The views of a scene show one set of named points, each view turned or mirrored, shifted and resized as a whole, with a little noise and some points left out.

Scene 1
View 1
Bifa: [ -4   2 -23 -11   1  -8  10   7  14  -4 -15   3 -12  -7  20  -4   8  -1
  19   0   8  20]
Busi: [  2  -8  -3  -3   3   2 -13   8  17  -4 -16   9 -15  -2   8 -19  13   3
  12  -1  13  16]
zil: [  9   2 -39 -18 -18  -5  12  18  27  -2 -25  13  -8 -22  26 -11  16 -13
  25 -10  17  24]
zot: [ 11   2 -13  -7  10 -23  13  -2  26 -10   8   5 -21 -21  23   8   3  -1
  22 -14   1  24]
kas: [-19 -21  12   3   7  20 -26  -4   6   3 -18  -1  -6  26  -8 -15  20  20
   6  23  -4  -3]
tul: [ 17 -14 -30 -16 -28  10  -9  20  33   1 -30  22  -7 -22  16 -25  28 -15
  22 -12  21  21]
kube: [-25  -6  21   6  35  -3  -8 -11  -9  -4   2 -11 -19  29  -1   1  -1  27
   2  24 -11   4]
nir: [-24  11  16   9  39 -16   5  -1 -15  -8   0 -14 -22  21   5   0 -11  22
   2  13   0  15]
Reda: [  4 -21 -25 -14 -26  27 -18  14  27   5 -33  13  -4   0  10 -24  31  -2
  19   8  10   8]
nilin: [ -5 -19   4   1  -3  19 -26   4  15   3 -23   9  -9  14  -5 -25  21  11
   6  10   8   5]
vadul: [-19   1  14   3  26  -7  -5  -6  -4  -4  -3  -9 -19  19   3   0   0  20
   5  15  -6  11]
vebi: [-22 -18   9   1   8  22 -21  -2   4   2 -18  -2  -9  28  -3 -14  17  19
   5  27  -4  -2]
nerog: [  9   6 -25 -11  -1 -16  14   9  20  -7 -10   7 -15 -16  22  -4   5  -5
  20 -11  12  27]
View 2
zot: [  7   0  -6 -11  17  10  -6 -13  -4   1  10  -6  -1   1   2   4   7  -9
 -29   1  -8  24]
nir: [-12 -22  -1 -14  11  33 -13  15 -15  -3  -6  13  18   3   8  33  -4  -4
  -9   5 -24  14]
vebi: [-22  -7  15  20 -13  29  -9  12  15  -7  -8   6  28   5  12  30  13  20
   7   1  -1 -11]
kube: [-21 -26   5  -3  -2  39 -12  21  -8  -3  -9  18  28   3  13  39   9  11
   5  -2 -18   3]
tul: [  2  28   8  33   4 -13  -8 -26  25  -6   9 -16  -5  16   2  -8   7   3
 -25  11  14   3]
zil: [  6  26  16  11  13  -2  -8 -27  16  -3   6 -23  -4  10   5   3  -5  -8
 -33  12   9  14]
nerog: [  6  10   6   2  17   6 -11 -16   5  -1   7 -12   1   7   4   7  -3 -11
 -30   9  -4  17]
vadul: [-13  -9   7  -2   0  29  -9   8   1  -3  -6   2  20   2  11  28   9   7
  -7  -2  -8   7]
Reda: [ -9  21  18  35  -7   0  -7 -17  34  -5   3 -14  12  10   9   5  14  16
 -13   5  18  -7]
nilin: [-17   2   7  33 -13  10 -11   3  17 -12   1   7  16  14   9  13  14  15
   2   7   3  -8]
kas: [-24  -9  13  25 -16  25  -7  11  17  -9  -7   9  29   6  12  28  17  23
   7  -2  -2 -12]
Busi: [ -9   5   5  22   2   8 -12  -2   9  -7   4   3   8  14   8   9   5   4
 -10   8  -3   4]
Bifa: [ -1   9  13   0  10  12  -7 -13   8  -2   1 -10   8   6   7  15  -2  -2
 -24   8   0  11]
View 3
Bifa: [ -4   7  17  -5 -14   7  18   3  -6  -3  10   8   1 -10  13  -5  13 -19
  20  -8  -7 -13]
nerog: [ -5  12  19  -3 -15 -11  18   5   0  -9   0  12  -1 -22   9  -7  21 -16
  21  -6  -7 -10]
zil: [ -4  13  12  -3 -17  -8  33  16   2 -27 -13   8  -3 -38  10 -10  33 -27
  32  -6 -21 -10]
kas: [  2 -13   6 -39  -4  49  17  18  -3  24  15 -30 -10  31  21   8 -17 -11
  -2 -14  -8 -11]
Reda: [  3  -3   1 -29 -11  45  39  34  -4 -18  -1 -25  -8 -15  14  -2  11 -34
  24 -11 -27 -14]
tul: [ -1   8   5 -15 -13  20  44  36   2 -31 -15 -12 -11 -33  15  -6  28 -28
  29  -6 -31 -10]
Busi: [ -4   4  12 -24  -9  16  25  18   8   1   1 -10 -12   2  19   2  11  -6
  10  -9 -15 -10]
nilin: [  3  -5   9 -37  -7  41  30  29   5   6   2 -27 -16  15  22   5   2  -9
   3  -8 -18 -11]
kube: [ -5  -2  21 -31  -8  18  -4 -10  -2  45  24  -8  -3  42  20   8 -22   8
 -15 -10  11  -7]
nir: [ -6   1  24 -16  -9   7  -6 -15   2  38  31  10  -9  37  18   8  -5  16
 -10  -9  15  -7]
zot: [-14  25  21  -3 -19 -38  10  -9   4   1 -16  18   6 -31  10 -10  13 -10
  15  -6  -7  -6]
vebi: [  3 -10   9 -37  -5  50  15  15  -5  25  23 -25  -7  32  23   8 -16 -13
  -1  -8  -5 -11]
vadul: [ -1  -1  15 -21  -9  16   6  -5  -6  25  17  -4   1  17  17   3 -13  -6
   0  -9   2 -10]
View 4
zil: [ -3  -3  24  -1 -13   7   0 -20  40 -21 -19   5   2  13  12 -19   3 -12
 -21   8 -36  20]
nir: [ 41  -6   0   7   4  -6  44   1  -9  14 -20  -1  23 -11 -36  -9  14   9
 -32  -8  26 -40]
kube: [ 29   4   7   5  18  -3  41  -2 -14  23 -20   4  21 -15 -35  -6   9  24
 -16  -3  34 -53]
tul: [-14   8  35  -5 -18  -4  -9 -22  33 -10 -14  17   0   2  21  -9   8  -8
   8  24 -47  11]
Busi: [  6   8  23  -2  -8  -7  14 -10   9   8 -15  10  12  -8  -3  -8  16   3
  -1  14 -16 -16]
kas: [  6  15  30  -4  19 -15  25 -13  -4  32 -18  27   7  -9 -12   8   1  25
   5  21  15 -46]
vebi: [  8  11  32  -2  18 -15  27 -16  -3  30 -21  27   3  -6 -12   9  -2  22
  -2  19  18 -45]
Bifa: [ 10   1  17   5  -3   6  11 -16  24  -9 -21   3   9   3  -3 -17   5   0
 -26   2  -9  -4]
zot: [  9  -4   2   7  -5  23   5  -9  18 -23 -13 -20  30  -6  -1 -32  25   6
 -16  -4 -11   5]
Reda: [-14  14  42  -7   0  -8  -3 -26  26   7 -18  31  -7   7  15   0  -3   3
   9  30 -24  -8]
vadul: [ 18   1  13   5  15   4  26  -9   3   9 -21   3  18  -4 -19 -10   7  19
 -20  -1  19 -30]
nerog: [  5  -4  20   4 -17   7   2 -16  39 -23 -19  -3   9   9   3 -24  10 -12
 -25   0 -28  17]
View 5
vadul: [  1 -17   2   3  -9  -1  -2  -6 -10  13  10  19  -8  -7   4  17  -6  19
 -14   5  14 -12]
tul: [ 18  30  41  -6 -10  -9  55   9 -27  21  24 -27  11 -22  32 -11 -19  -5
 -13  24 -21  -8]
kas: [  1 -27  11   7  -8  -1  16 -10  -5   8  45   8 -17  -6   1  22 -21   2
 -34  11  26 -22]
nerog: [ 12  18  17  -7  -2  -1  19   6 -18  18 -11   1   6 -10  14   5  -4  21
   7  12 -18   4]
Reda: [ 15  10  29   2 -10  -1  50   1 -13  21  36 -15  -2  -7  15   9 -32   0
 -23  23  -6  -9]
nir: [ -7 -30  -5  -3   7   2 -17 -10  -5  -5   3  29 -17  -4  -8  28   8  24
  -5   0  17  -8]
Busi: [  6  -2  21  -5   1  -5  24   2 -15   1  20   0  -5 -15  10  10  -8   5
 -15  13   1  -8]
nilin: [  1 -16  22   0  -2 -10  19  -2 -18   0  38  -1  -9 -21  16   6  -8  -7
 -27  11  15 -20]
vebi: [  2 -28  10   8  -9  -1  13  -9  -4   9  41  10 -17  -2  -2  24 -21   6
 -31  11  25 -20]
kube: [ -6 -34  -4   3  -4  -1 -17 -12  -7   2  17  27 -18  -7  -6  24   0  18
 -17  -2  31 -18]
View 6
Reda: [ 32   7 -14 -22  -8  25 -19   6  -7 -18  20   1 -12 -16 -17  38 -25 -15
  27 -12  25  -2]
kube: [-13  12 -11   4  -9   0  18 -18  11  11  -5 -32  -6  29  44   0  14  21
  19 -33  -2  24]
zil: [ 31   9  -3 -24  12  -2 -29  21 -19   4  25   1  -6 -22 -23  15 -26 -13
  -3  -4  28 -24]
Bifa: [ 16   9  -3 -13   8  -4 -15  10  -9  10  16 -10  -4  -5  -2   5 -14  -2
  -1 -13  15 -10]
vadul: [ -3  16  -9  -5  -2   2   3  -6   0  12   3 -22   0   5  27   2   2  11
   9 -23   6  10]
vebi: [ -1  21 -26  -9 -18  26  14 -18  13 -13   4 -23  -7   4  22  20   2  14
  34 -22   1  20]
Busi: [ 21   2   0  -8  -8   6 -14   4  -3  -3  10  -6  -9   4   7  22 -10  -5
  21 -25  28   6]
kas: [  3  14 -24  -5 -20  32  11 -20   9 -14   1 -20  -5   3  25  26  -1  14
  37 -25   5  27]
nerog: [ 21   5   8 -11  13 -10 -23  21 -15  15  16  -2  -3  -6  -4   6 -15 -10
 -10 -14  29 -12]
zot: [ 11   0  21  -2  14 -13 -23  20 -23  20  10  -9   8  -3   9   3 -11  -1
 -19 -26  31  -2]
nilin: [ 14   9 -12 -11 -20  27  -5  -9  -2 -16   7  -9  -8   0  10  35  -9   1
  36 -23  20  18]
nir: [ -5  12  -5  -1  -3 -24  10  -8  16  26   1 -30 -17  34  42 -12  13  13
  17 -31   1  11]

Which points are out of place in each view (at most two, in the order of its rows)? Write none if all are in place.
view 1 -> vadul
view 2 -> nir
view 3 -> zil, zot
view 4 -> nerog
view 5 -> tul, nilin
view 6 -> Reda
